Each row is a point on a tangle of strands that fork, close into loops and nearly touch. The rows are in no order.
Points whose rows are less than 81.4 apart are linked; no others are.
boti: [  7  28  41 -10  -1   7  42 -14   6   7  21  10  -8  15 -14  -2 -27 -18
  26  17   2  20  -2   5  19 -16   9  22   3 -14  32  -5  25   3   4   5]
Sitef: [ -7  15 -15   9   4 -19 -29 -14 -20  11  -3  -8  18  17 -14 -21  -3   0
  -7   8  -7 -25   6   8 -22 -12   3 -14  10  17  -8  -8 -12  24 -15   9]
Tume: [ 33  21 -27 -16   1   6 -33 -27 -33  12   6   0  41  12  -8   1  -4  30
   8  -5 -11 -17  -4 -10 -14 -26 -16  -5  19  -2  19  -1  -7  -2   1  -4]
gesu: [-11 -22 -20   7  -4  12   5   8  -1  -6  23   2 -11 -27 -11   6  11  13
   0  25 -12  -2 -12   3 -43   8  -5   1  21  -6 -33  18  -1 -10  -5 -12]
repot: [-41  -5   2 -13 -17 -20  23  12  15 -12   1   5 -12 -19  29  38  -1   5
  -7 -16  27 -10  -1 -21  20  34   2   8  -7 -15   7 -21  13  -6   6 -29]
duza: [ -7  -4  50   2  25  -1  17  31  30   3  -6 -12 -30   0  -7  -4   3   5
   1  19  -2 -20  20  16  -5   6 -17   8   5  11 -17   0  -8  -8 -10   4]
puzav: [ 22 -15  -5   3  13   9 -20  18 -12   7 -20 -14   1 -12  -7  -7   8  28
  -9  11 -31  -4  16   6 -12 -10 -12 -13  -4   5 -12  29  -8 -13   2   7]
Divi: [  4  25  27 -17  21 -16  14  -6 -11   5  13  -1 -20   3 -52  -2  -8 -12
  17  -7  10  -2   3  -7  25 -22   2  25  17 -14   2  -8   2  -3  -5 -11]
vub: [ -1  -1 -15  12 -17  18  42 -13  29   7 -20 -31 -11  -7  19   0 -26 -11
 -14   3   3  -6 -23   1  -8  11  25  -7  -8  -5   2  -6   8  10 -25   5]
sepa: [-33   1   4 -23 -28   0  23  -9  -5 -12  31  14 -17 -28  10  31  16  -2
   2  -6  12  -1  -8 -10  16  33   5  11  -8 -14  -4  -7  25 -17  -2 -15]
kuda: [-18   4  25 -29  35  22  25  15  -7  -3  -4 -29 -22 -25   1   0  18  -9
  -1 -14  -5   4   2 -25  20  12   1  -3   1   2  14 -19 -18 -29 -32  -6]
Lugov: [-50 -15  19   6  23  -7  -2   8   0  -2  -3 -12  -5 -12 -16  -1   0 -19
  -3  -5  19 -24  -1  25  24  -3  -2 -10  -9  14 -24 -10 -16   4 -30   2]
rem: [  4  37  -8 -31 -20  -8  -8  -4 -25   0  13  -7  -9  -1 -26  16   5   2
  16 -21  -1 -18  15   6  25   8  -9  19  17  11  -8  -3  28  -8  12   7]
biduf: [ -7  21 -26 -14  10  16   4 -23 -11  -3  17 -23  -3 -12  22 -16 -20 -11
 -12   6   0  24 -25 -28  -4  -2  16 -12  -4   9  27 -15  -3  16 -29  11]
vebe: [  1 -35  15  -1 -12  15  21  15  11  -3   6  43  -4 -11 -14  20  21  18
 -10  21   3  -5  -4  38  -1   1   9  -3  -8   7 -43  17   0  -3  14 -28]
Sirog: [-37  10 -13 -10  21 -31  -8   2 -23  -2 -22 -32  17   1  10  -3  -7 -20
  -7 -21   7 -12 -11  -8  24  -8  16 -28  -2  13 -13 -15 -22  13   1  -2]
Lagip: [ -1   6  15  21 -16  -4  -3   1  20   2   1  31  16  37  15  17 -10 -27
  24 -19  11  -5   8  23   4  11   7   0  -3  -3   3 -35  12   3  -6  10]
Katum: [  8  15 -17  31  -8  -2  20  26  34 -11 -23 -17 -21  31  44  13  -1  -4
  -7  -7   8   5  -4  -2 -11  23  19  -6  -5  -8 -25  -7   5   5   4  -9]
Biv: [  9  -2   1  13 -29   5  30 -20  23   8  14  10 -10   4 -19  -2 -26 -24
  13   8  17   2 -27  39  -2  -5  27  -2   7  16 -20  -6  24  29   1  -4]
faka: [-13 -10  -3 -11  21  -5  20 -19 -21  -5  10  -7  -1 -21  12  17 -12  10
   4  11   0   2  -4  -5   6 -14 -23 -10  16 -34   8   4  -4 -24 -15  10]
rabi: [ 10   8  -7 -12 -10   7 -44  37   7  -6  25  13   1  -1  -7 -35  29  17
  -6  -1 -14   0   8 -11 -33  22 -20  24   2  16  -8   5  -6  -3  27  -7]
Nasus: [-17   3  16   7  25  -4 -10   6   5  12 -16 -11 -11  12 -36 -16  -8 -14
  -8  -4   7 -21   0  23  18  -9  11  -4   4  37 -21  -5  -3  14 -21  13]
vokiz: [  2   6  21  -3   6  15   4 -33  -1  -7  28  46  14   4   7  -3   1 -12
  12 -13  15  34  11  -7   8 -15  11   8 -17  -6  47 -24  -2  -4  -7   4]
pugi: [ 35  27  22  -9  15  12  -7 -41 -15  -4  19  20   2  -7 -46 -13  15   6
   8 -11   3   3   5  -4  16 -26  -7  17  -9  -9  39 -11 -18 -19   4  -1]
puzol: [  6   9 -11 -14  12  26  12 -25 -14   3 -12 -21  -3 -16   0  -9  -3  -9
   0  11   0  -2 -15  -9   4 -13  29 -24   7  26   5  -4  -5  11 -21   8]
bofu: [-21 -21 -18  18   1   2 -15   8  -2  -3 -11 -13   1 -21   1  -5  14  -6
 -14  -3  -3 -18 -10   4   5  11  11 -17 -10   3 -25  12 -24  31  -4  -5]
tepe: [  5  27  -9 -27  15  -8 -11  -9  -6  -9  11 -31 -18  -8  -1 -26   7  15
  -9   9 -12   7  -2 -36 -25  -2 -25   7   8  -2  35   5  -1 -12   4  19]
sef: [-31 -11  10 -11 -27   3  18   2   7 -15  31  18 -23 -22   4  22  29  -6
   2  -6  12 -22  -8  19  18  29  10  16  -3  -3 -31  -9  21  -8   7 -21]
volon: [ -5   6  40 -10  33   1  19  -5   5 -10  13  -1 -20  -6 -46 -18  -2  -5
   0  -2   5   8   3  -5  19 -14  -6  15  11   5   9  -5 -12  -1  -4 -18]
virif: [  1 -11  -7  21 -13  28  -9   0  11   1  14  20   1  -3  28   0  23   3
 -13   1  -1   2  -3  -6 -27  15   3  -1  -9   3  -5  -1   0  -6 -13   0]
nof: [-18  30 -24  -6 -28 -19   1 -24   3 -11  -5 -30  -6   8 -14   0 -19 -10
  -3 -18  14 -19 -23   0  26   5  18  10  -3  12 -16   1  20  21  22  14]
Sulov: [-45 -14  -8   4   1 -30 -16  46   6 -13  43  14 -13  -2  -2 -11  19   4
  -1  10  21   4  -1  -9  -6   9  -6  19   0  -1  -2   0   4   1   2 -41]
kosa: [ -4   6 -14  15   2 -21 -38   7  -6   8  13   0  21  28 -26 -22   6 -12
  -1  -4   0 -35  13  26 -19  -6 -11   4  12  13 -30 -15 -22  20 -10   2]
fakos: [-18  -4   1 -19  -5 -17  53 -11  15   4 -15 -27   3   3  23  24 -28   3
   3  -3   2  20  -9 -12  30   9  -1  -5   6 -15  26 -13  12   0   5  -4]
nef: [ 13  13   5  16 -30   8 -10 -11  27  -9   3  34  17  30  35   6   8 -24
   7 -28   9   1   3  26   5  26  19   0 -23   2 -11 -29  14   1   5  -6]
nov: [ 18  -9  42 -12  41  12  21   0   4  -3 -30 -10  -9 -18 -40 -14   3  -5
   0   5  -3   4  10   7  19 -29  -9   4  -3  -1   3  16 -19 -20 -10  -8]
mal: [ -4  -9 -11   2   9  10 -33 -41 -26   1  16  10  14 -14 -12 -25   9  11
  -9  -7   7   0   8  -5   5 -18  -4 -21 -18   0  41 -10 -35  -2 -13  12]
Goneg: [ 41  -5  -4  -5 -21  -1   0  -2 -18   3 -44  11  27   6  -2  13  21  18
   0 -13 -20  13   3   0   9   4  -3   6 -16  17  -6  34  38  -3  27   8]
neluf: [-16   2 -15  12   9 -35  -5  32  21  -5 -10 -31 -18  26   7 -14 -14 -10
 -17   4  -2   5 -16 -22  -7  15   1   5   7  12 -13  -8   2  23  11  -8]
Suz: [ 27  27 -12 -11   0   5 -37   9  -8   2   5  15  23  25  -8 -13   7   0
   6 -18  -3   7  23 -19   5  -1   6   6   7  28  18 -19  -1   8  -5  -5]
vami: [-42 -13  12  18   0  -2 -14   8   2  -7   5  -8 -11 -20   1  -4  18  -1
 -18  -5  11 -31  -5  12   9  13  -9   6  -8  -2 -24   0 -12   4 -12   6]
kofo: [  4  22  12 -31  36  -2  -8  18 -11  -9 -18 -42  -8  -9 -11 -36  15  21
 -17   2 -22  10  12 -29   6  -9 -22   9  -4   5  21   8 -14 -11  -4  11]
netu: [ 18  31 -24 -23   0   6   8 -25 -28   3  18 -20   3   1  -6  11 -18  -8
  22 -11   3   8  -6  -3  27  -3  12   1  12  -4  22 -16   3  10   0   1]
Depup: [ -2 -13   6  12   5 -21 -23 -15  -5   6  20  28  21  23 -27 -11 -13  -9
  16  -7   9  -7  22   5   2 -15 -14   7   4 -23  26 -12 -14  -7   4  10]
zim: [ 15 -28  34  -1  -2   8   7  15  21  -2  -2  35  -8   5 -18  -3  16  17
 -11  13 -14   0  10  27   2  -7  -3   4   1  16 -22  20   1   4  29 -21]
zubod: [-46 -21 -32  16  -8 -13 -28  10 -13  -5  15   1  12 -14   9  -5   3  -4
 -18   1  10  -3 -15   5  -2   5  15  -9 -19   7 -19   1 -19  38  -3 -24]
dipog: [  3   0  34   9   9   0  10  15  23  -6 -17  -7 -18  11 -25 -10   2 -12
   4   9   2 -15  -1  16   2   1   5  10   8  28 -28   0  11   7 -12  17]
ruv: [-11 -28  -7  35   2 -17 -15  -2   0  -7  -5  -5   5 -21  19  -2   0  23
 -18  19 -13 -22   2  14 -26   3 -41 -15  -8 -40  -9  33 -16  -8   3   7]
legu: [-27 -16 -36  16  10 -10 -17   2  -6  -7  21  16   8  -1  -8 -13  -8 -13
 -18  10  24  17  -9  -8  -4 -13   9 -10 -10  28  -7  -4 -20  36 -14 -29]
Bok: [  3 -11 -12  12 -33  23  33 -13  33 -18  -9  14  -5  -7  24  28  14  -5
   1 -15  14  -3 -10  17  11  15  33  -6 -27  -7 -37   7   6   8  29 -26]
kekud: [ 20  29 -27  -2   0   6 -26  -6 -15   8   9   9  21  25 -12  -2  -8 -25
  18 -21  11   2  11   4   5 -10  17  -7  15  29   4 -33  -7  13 -21 -23]
kated: [  1 -20  17 -21   6  21  35  15  15   6 -45 -20  -9 -19  12   8   6   1
  -2 -16  -7  10 -12 -20  28  -7   9 -18 -10  20  -1   3   5 -15 -12   2]
givi: [  0  21  19 -35  20  20  15  -6 -12  -9   3  -9 -27 -27  -3  -3  20   3
   1  -9  -3  16  11 -22  25   3   0   9  -4   4  22  -9   6 -23 -11   2]
Vaz: [-19 -22   7  24 -15   4   0  -8  12  -3  13  34  -6  -6  23  -2  -8   5
 -19   7  16   2  -3  -1 -15  14   4  -2 -17  -1   5  -8  -8   8  -6  -3]
Gosug: [  3   9  -9  25 -17  15   8  -1  25   7 -23 -26 -15   3  17 -27   0 -15
 -22  11   4 -14 -24  -3 -24  13  18  -7  -5  14 -12   9  14  13  -8  24]
tuvun: [ 40  -2  -7  15 -18   8  25  -8  10  10 -41 -24  12  12  43  18 -18  -6
  17  -8   5   8 -14   5   3  -3   1 -17  -4 -15   8  14  19 -13   8  30]
lam: [  1  -4  -7  25   1  -7  21  17  41   4 -27   0 -11  34  31   9 -18  -8
  -7   5  22   5   1   3  -8  17  15 -15 -14   8  -6 -21 -16  15 -19  -6]
Liv: [ -2   2   1 -14  24  -8 -12 -10 -20   6 -15 -16  17 -10 -28 -22  -5  12
 -14  -3  -8  -4   2  -1  33 -33  -2  -6   1  11  21  17 -17  33  13   7]
gib: [  5 -11  30  11  17  17  11  13  18 -12   1   6 -29 -11 -10   0   5  12
  -7  20  -5 -11  12   8 -28   5 -18  -2  -3 -11  -5  12 -14 -34 -14  -2]
vil: [-58   6  -9  -7  17 -11  16  -4 -13  -4 -17 -39  11  -9  -2 -15  -7 -20
 -19  -3 -16  -7 -27  -7   8 -13  13 -34   1  13 -19 -19 -23  20 -31 -16]
Porok: [  0  -5 -22   7   6 -14 -10  25   2   7  18 -16  -5   2   7   4   5   7
   7  32 -10   0   7  -7 -54   6 -14   3  30 -10 -29  10  -8 -10   5  -9]
tiket: [-31  -1 -17 -18 -12 -17  -1  22  -1 -11  43   9 -29 -22 -17   7   1   6
  -6   6   3  -3 -13  -8  -3   8  -6  30  20   2 -18   2   8  -1  18 -31]
fub: [ 14  44 -17 -15   0 -16  -1 -10 -16   4   9 -44  -3   8  -1   7 -30 -27
  22 -18   5   5  -9  12  20  -3  24 -17  15  10   1 -20   8  -1  -3   8]
pefov: [ 13   6   0 -25  12  -6  18  18 -18  -2 -16  -3  -4  -1  -6  24   4 -13
  20 -22   3  26  -4 -34  42  -8  12   1   6   7  17   0   2  -1  33 -16]
pav: [-10  -2 -21  -9   5 -19 -28  11 -25   1 -12 -11  11  10   7  19  12 -20
  10 -20  16  -6   7  -3  24   7  21 -13   2   8  -1 -17 -10  -8   5  -5]
puz: [-26  -3  -4 -18 -11  21   7  25  -4 -20  28  12 -27 -30 -17   2  27   4
  -8   4   4  -7 -16  10   3  12   4   7  -5  21 -38   2   1   3  11 -27]
menol: [ 24 -19  17   4  21   4  11  -6  -3 -10  -5  20   1  -6  -4   3  -2  12
   1   8 -15  31  11 -13  -8 -18 -11  -5   3 -17  21  16   1 -20  11  -4]
Suzik: [-13 -21  -4  -2 -17  16   3  -1   7   7 -27  15   3 -22  36  32  17  -9
   8 -23  13  -4  -4 -12  15  14  11 -15 -30  -8   5   7   0  -7  17   4]
pupo: [  3  20 -22  -1   0  -5 -26  -7 -16   4   4 -10  11   1   8   6  -1 -26
  24 -23  14  -1   2  21  11   1  18 -18   8  23 -10 -30  -7  -8 -14  -1]
dide: [  2 -33  14  23   1   1  -2  10  19   3 -14  38   8   1 -18 -18  -1  10
 -19   5  -4   3   4  17  -2  -4  -7  10 -18   7  -8  21  -6  24  25  -5]
nepur: [-15  12 -20  10 -37  -4 -15 -16   0  -5  11   7  -4   4  -8  -1   5 -21
   2 -19  10 -24 -16  12   1  19  15   1  -2  11 -21  -7  10  16  12   4]
Zolu: [-20 -13  -2  28  15 -20  11   2  13  10 -16  -5  -1  17  19   4 -22  -6
 -12  19  17 -11  -6   6 -14   3  -1 -18  -3 -16  -9  -8 -24  21 -36   3]
Tutil: [ -6  17   3  14  -2  -8 -23   9  -4   1  -6 -18  -7  16  31  -8  19   0
  -6  -4   0 -11   6  -9 -19  24 -14  -5  -9 -17   1  -9  10 -12 -17  44]
Duleb: [ -4 -11   0  13  -2 -11 -22  30  -2   3  25  21   8  19 -31 -19  16   0
   9  -1   4 -19   7  33 -13  -3 -17  20  10   9 -22  -7 -11   3  14 -13]
Laz: [-22 -19  10   4  25 -29   5  -2  12  -6   6 -22  -9  -2 -16 -16 -18   6
 -15  15 -14   2   1 -13 -21 -10 -29  -7   6 -15  18  13 -14  11   6  12]
Zita: [ 34   4   8   3 -16  53  -5 -11  -2  11 -11   2  18  -7  13  -3  -6 -16
  22   9  -6  10   6  21 -10   1  19 -17  -2  10  -1  -6   5 -13 -24  16]
tar: [ 29  -1  25  21  -6  35   9 -10  25  13   0  22   7   2   9   6 -10  -5
  10  20   5  -8  11  38 -24   0   2  -5  -5  -5  -5  -4  11 -28 -22  19]
tigok: [  1 -11  21  29 -24  -5  -2 -24  19  -1  -6  22  -4  -5 -15  -9  -2   7
  -8   5   0 -23   3  27 -18   6 -32  13 -11 -20  -8  29  15  -5  13  23]
vakem: [ 25   6   0 -19  -6  22 -26  25   3   3   7  11  -5   1  -2 -19  29  14
  -1  10 -27  -2  13 -20 -45  13  -1  13   9  29 -18   5   5 -21   8  -5]
Tavad: [ -2  -8 -36   5  14  10 -22   1 -13   2  14  21  19   3 -13 -14  -5  -3
  -8   5  -7  30  -1 -21 -21 -19  16 -18   7  23  -1  -9 -22  24 -16 -30]
gad: [  4  14  -9   1  10   9 -18 -36 -17   4   6 -14   8 -13 -14 -18   2  11
  -5   8  -3 -15   0   7  -2 -16  15 -12  -2  12  12  -5 -13   3 -31  22]
Rud: [ 10  -7 -10  26 -24  22  23  -8  20  -5   2  21  -9   4  16  10  -2 -19
   8   4  13  -2 -20  36   0  14  34 -11 -10   5 -36  -7   9  17   4 -19]
pep: [  8  25 -21  -4  -1 -12 -36 -13 -24   7  12 -16  28  24 -21 -20 -15  21
 -18  20 -16 -20  -1  -4 -36 -16  -8  -4  23   2  17   1 -16  17   3   3]
raru: [ 32  28 -30 -21  -8  12   1 -28 -33  12  13   2  23  -3 -27  10  -6  18
  25 -10  -3  -3  -2  -7  10 -30   1   7  22  -7  14   4   3  -3  -4  -4]
Mupe: [ 20  -4   0  -6  -7   1  15  -2  -1  14 -38 -31  -4  12  54   9   7  -1
  14  -8   5   3 -15  -5   9  18 -15   0 -12  -9  13   1  23 -22  -4  51]
relub: [ -1 -21 -10   8  -9  21  27  -2  11   2   5   2 -14 -25   8  30  -4  17
   1  22  -1 -12 -11  13 -22  11   3  -3  12 -13 -41  12   0  -5 -20 -12]
lel: [  2  -3 -16   8 -16   9  34  -4  18   2   2 -33 -12 -14  16  26 -29  -2
   2  16   2 -10 -24  14 -13  17   7 -16  14 -13 -21  -1  12   4 -17  -1]
Dimub: [-20 -11 -16   6  15 -13 -42   6 -14  -4  13  -1  28 -20 -27 -21  -4  24
 -19  -2  -8   1  14  -2  19 -12   3   2  -9   9  15   6 -21  32  20   0]
lazik: [ 30  30  10 -22  10  26   7 -22 -22  -3   5   4 -15 -23 -19   0  24  13
  15 -10  -7  11  14 -10  13 -12  -6  18 -13  -1  14   7   5 -29   0  -1]
daf: [ 29  24  20   5 -17  22  -1   1  19   6  22  12  -2   3  23  -1  -4 -13
  27  22  -7   2  11  22 -43  17 -15   8  10  -7  -3 -10  24 -21 -18   9]
Nufe: [ 18  12  18 -28 -30   5   2 -21   8  -1   7  23  11   5   2   9  22  -3
   2  -6 -20  11  -2   6  15  16  -7  17 -13  10  11  16  43 -16  13   9]
zus: [ 15 -19  -8  10   7  10  -1  27   4  11 -38 -24  -3 -10   1 -11  10  17
 -14  23 -23   4  -6  -4 -11  -6  -8 -12  -1   7 -22  45   5   6   8  18]
ridev: [  2   2 -24   7  -3 -21   9  30  31  -5  -8 -25 -20  19  18   8 -19 -10
  -7  -9   4   9 -16 -15  -4  14   6   5  12   3 -34  -7   9   5  26 -19]
Kitef: [  2   3  20  -8 -10   4  44 -22   8   6   5 -10  -5  -2   9  15 -40  -7
  12  10  13  13 -10  13  21 -11  -5  -3  15 -17  27  -6  21   2 -11   7]
Pevuk: [ 39   2  22 -18 -21  12   2  -8  -3  10 -22  28  26  15   4   0  17   4
  -1  -7 -18  15   2   6   8   1  -4  13 -21  12   8  34  48 -15  21   6]
fus: [ -6   3 -26  -7  22 -15 -11   0 -27   3  20   1  15  -3  -1   4   0  -7
   9  11 -12  12   7 -19 -10 -21  12  -6  18  -2   2  -5 -18   5 -16 -28]
lamur: [-35 -22   7  16  -3  -5  -2 -24  -5   1  13  22  11   0  16   5 -12  -6
 -10  -4  25   0  -2   3   1   4   4  -9 -14 -22  26  -8   0   6  -8  20]
zad: [ 47  18  -7 -23  -1  37 -31  11  -8   6  -6   4   2   2 -18 -24  21  22
  -8  -7 -15   3  15 -25 -11  -1   6   4   8  26  14  -5  -1 -11  -1  -6]
Zer: [  6  -3  15 -12 -16   0 -26  25   4 -15  25  34  12  17 -19 -23  37   6
   6  -8  -3 -12   5  23 -28   5 -22  32  13  18 -14  -8  -8  -1  27 -17]
zanad: [-38 -16  19  11  28 -38  15  -6   1   6  -1  -4   2  15  -4   3 -34   2
  -9  17   6 -13   3  12 -10  -9 -12  -3   8 -35  10  -4 -22   8 -15  15]
mavo: [  8   4  -3   6  -3   0 -20 -14 -10  11 -41 -28   1  13  36  -7  16  -1
   2 -10  -5  -5  -4  -8   9  12  -2 -13 -16  -4   3  -5   1 -14 -10  57]
buk: [  3 -29  17  27   0   5   2  -2  31  -1 -14  55  12  13  12  -1 -10  13
 -17  12   5  19   7   5 -18   1  -2  -3 -17  -4  13  -3 -10  14   3  -3]
nake: [-56 -14   4  19  24 -26 -37  42  -6   6  -8 -12  18   5  16  -7   4 -12
  -5 -16  12  -3  19  14  30  -1  -2  -3 -29   0   4 -11 -24  22  -1   5]
tek: [-12  41  -1 -24  31 -16   1   0 -22   8   9 -15  -5  11 -50  -9  -9   2
   9   4  -4 -12   5 -16  36 -25  14  23  20   3   9  -5 -14  23   2 -15]
Ratop: [ 12  -7  19 -19  23   5  27  14   6   5 -46 -30  -8 -13 -10  -6   4  -3
  -9  -1 -13  -5   0   2  23 -19  -7  -4  14   8  -8  13  -4 -16 -19   7]
Mak: [-39 -22  -1  23  14 -23 -41  17 -10  -4  14   8  29  -7   6 -17   6   7
   1 -13   8  -4  16  14  28 -10   1  13 -21 -12  23  -2 -15  17   8   3]
Zut: [ 13 -11  26  17 -15   8  23 -29  14  11  -4  13  -4 -10  -2   3 -17   2
  -3  18   5 -14  -3  38 -16  -1  -7   4   2  -5   7  26  25  -9  -8  22]
ludas: [ 36 -16  -4   7  14  17 -30  17  -5  -2 -13  -3   7 -24 -36 -33   7  32
  -8  10 -28   2  14   9 -24 -14 -22  -3  -3  18   0  31 -22  -4  14  -4]
rofo: [ 16 -16  -4  11 -28   1   5  -6  19  -7 -11  30  14  21  17  18  -8  -4
  -6  -1  -6  35 -13 -12   5   7  24  -9 -18  12   1   9  21  13  27  10]
bota: [-35 -13   9 -19  -8 -12  43  -2  11  -2  -2  -5 -10  -5  28  38 -16  -8
   3 -18  17   5  -5 -21  30  20  -5  -3  -4 -22  31 -23   6  -8   2  -7]
lanem: [ 10 -21  16   4  12  18 -13  40  -4  -6   4   5 -16 -19  -1   3  13  19
  -8  14 -16  -1  23   8 -10   3 -16   1  -6  -2 -22  29  -9 -35   5  -6]
ven: [ 24  -9 -11  33 -28  -8   8 -14  17   8 -34  12  13  28  35  17 -11  -4
   0  -5   1  13  -8 -10  -5   6   4 -10  -8 -14   5   2  13  11  17  16]
Lupun: [  0 -23 -16   0 -22  19  16   6   2  -8 -21  -6 -12 -21  26  41  10   3
  -4 -15   2  -3 -15  -6   3  17  11 -10 -22 -11 -23  22   8  -6  22  -7]
Dusu: [-27 -11   2  -7  13 -21 -27  32  -6 -17  35  18 -12 -12   4  -1  23  12
   5 -11  16  14  23 -22   4  -6  -5  10   0  -9  26   0  -2 -16   4 -41]
beza: [-16   8  17 -19  46  15  10  29  -9  -3 -12 -32 -12 -24 -20 -22  16  11
 -17   1 -18   7   1 -29   6 -11 -12  -1  -1  -2   3  -8 -31 -11 -23 -15]
Loda: [-13  20 -13 -21 -26 -16  -1 -25 -19  11   3 -18 -11   0 -37   7 -16   2
   1  -8   5 -25 -17  -2  32   3   0   9  10   7   2   3  25  10  21  18]
lov: [ 28  19  41  -7  -7 -10  29 -11  24   4  27  16  -7  18 -23  -2 -19 -13
  22  28  -4  18   8  14 -16 -15  -4  26  15   0  15   9  18  -4  19   1]
mobi: [ -1  -9  25  17  -4 -17 -12   6  -3  12  10  36  15  30   0   5  -1 -20
  27 -12  10 -14  28  19  -1  -5  -4  12  13 -15   6 -21  -3 -15  -8   8]
Bomaz: [  2 -15   4   6   2 -11 -16 -20  -3  -3  26  44  21  16 -13  -5 -20  -5
   6 -12  12  20  14 -12   1 -22  -4  13  -4 -12  50 -16  -8  -6   8  -2]
gilop: [ 35  -6  -2  -3 -10  -8  21  -1  -6   6  -1  10   8  10   2   9 -15  12
  10  18 -16  31   1 -14 -27  -7 -20  13  15 -20  11  20  29 -11   8   0]
nufo: [ 15   7  -1 -23  -7  -3 -12  18 -21  -5   9   0  -5  -9 -19  15  16  10
  17  -7 -15  -6  22   2  13   6 -19  12  18  -1 -20   8  16 -12  16  -4]
vore: [ -4 -13 -21  32 -20  -9   6   0   3   1  -3  -1   2   3  27  14   3  20
  -4  17  -7 -21   9   1 -28  13 -27   5   9 -49 -21  28  -4   4   1   1]
nuruz: [ 21   3   6 -10   6   5 -30 -44 -28  -7  12  14  18  -8 -35 -18  15  17
  -4 -13  -1 -22  16   3  19 -26 -27  -2  -9  -7  40   3 -24 -16   1  10]
zipa: [ -7  20 -11  -8   9   0  -8 -33 -11 -11  32 -19  -4  -5  10 -25 -11   2
 -13  20  -6  21  -6 -27 -29 -11  -6  -1   2 -16  40  -5  -5  -2 -13  10]
todol: [ 15   5 -12 -30   9  -7  -7  35 -26  -4 -16 -13  -3  -2 -10  18  13   8
   9 -20 -14  14   9 -22  32   6   2   1  11  16 -11  12  10  -5  31  -5]
rova: [ -5   4  13   0  22   0  46 -22   6  -1  19  -7 -14 -13  12  10 -27   2
  13  20  13  12   1   9   3 -18 -26   2  17 -41  27 -10 -10 -18 -22  -5]
Boda: [-10  21   1 -20  29 -20 -13  -8 -18   4   4 -15   2  15 -42 -24 -11  23
 -14   5  -8  -5  -1 -20  27 -33 -13  13   7   8  22  -1 -20  27   4 -12]
soler: [ -2  21  -7  11   2  -9   0  26  11  -7 -18 -22 -19  22  51  12   5  -9
  -6 -11  -3  -5   0 -24  -8  33   0  -4  -8  -7  -5 -15   8 -17  -6  16]
bet: [  9 -19 -16   8 -11 -26  21   3 -11   1 -12  -6   2  -2  14  21 -14  23
   0  16  -4   9  -2  -8 -32   8 -27   2  14 -34   3  27  13  -3  10   4]
fem: [ 28  -6 -13 -23   1  -5  -3  10 -28   8 -37 -15  10  -4 -22  14   3  24
  -1  -8 -22  19  -1 -14  19 -13 -14   7   7  16   2  35  22   5  33   3]
sobi: [ -1  -9 -11  -2 -15  12   2   5  14   1 -11  21   2  -3  53  36   8 -15
  16 -20  20  15  -1  -9   3  22  32 -19 -23  -1  13 -16  -5  -9  10  -8]
kela: [-27 -15 -12   4   3 -16   3 -36 -22   4  15  -7  22  -5  26  25 -17  -4
  14   3  19   4  -4  -1   8 -10  -5 -11   4 -44  20  -7  -6  -9 -16  10]
Kiza: [ 16  -4 -22  24 -10   7  -8  20  12   0 -44 -27  -5   8  17 -17  18   3
 -21  -9 -15 -13 -11 -22  -8   6  13 -12 -12   4 -21  24   9  19  10  19]
bami: [-18   2   3 -10  15 -24  -1  15   1  -1  -6 -18  -5   8   2 -11 -17  -6
 -18   8  -8  13  -7 -25   5   4  -6   5  14   5  13  -3   6  19   1   7]
Reb: [ 29 -38  17  17   2  17  10 -19  14   3 -15  44  25   2   6   3 -13  12
  -8  13  -4  27   4  -2 -15 -16  -4  -9 -11 -14  23  14  -8  -5   6   8]
miro: [  4   7  -4  12 -37  24 -18 -25  -2   3   2   5   3  -5  14  -6  28  -8
 -12 -17   1 -18  -7   7  -8  22  12   1 -13   2 -13 -10  14   1  -3  20]
segas: [  5   0   7  -8 -18  12  24 -15   2   0   9  19  -9  -1 -37   1 -18 -13
   6   8   9   4 -17  17  14 -10  20   8  16  18 -10  -1  16  15  10  -6]
nop: [ 23  26  33  -3 -13  -6  12  10  23   6  35   9  -5  25   0   1  -8 -12
  32  18  -9   9  11  21 -32  10  -5  22  15   8 -13 -10  19  -3   6   4]
fifi: [ -4   7 -26  -6  19  -9 -21  33 -27   5  10 -17  -3  -6  13  -1  10   5
  10  23 -18  10  14 -17 -30   1  -1 -11  25 -14 -14   2 -20 -16 -16 -15]
lek: [ 15   8  -3  13 -11   8  -4   5  27  -3 -11  16   0  24  57  28   2 -21
  15 -35  19  13   5   8   1  25  37 -14 -32  -1 -18 -18   1 -13  27 -13]

A piece is two or more points that can be reached from each other along the links. Count, over all rows, the pieces, the separate loops (a circle has one, a figure eight two, a Y none), the forks (points with three links) and the tips (points with one).
pieces: 6
loops: 4
forks: 10
tips: 14

How many points has the smallest loop of links through each point below? Write - if it is on no loop.
fus: 22
givi: 13
bami: 8
Zer: 15
daf: -

Name the points in between on the shortest way along the links from the first point to the second, in order.
rabi; kofo: Zer, Duleb, kosa, Sitef, gad, puzol, biduf, zipa, tepe
Depup; Lupun: mobi, Lagip, nef, lek, sobi, Suzik
faka; pefov: kela, lamur, Vaz, virif, miro, nepur, nof, Loda, rem, nufo, todol
zus; Tavad: Kiza, Gosug, vub, lel, relub, gesu, Porok, fifi, fus
legu; gib: zubod, bofu, vami, Lugov, Nasus, dipog, duza
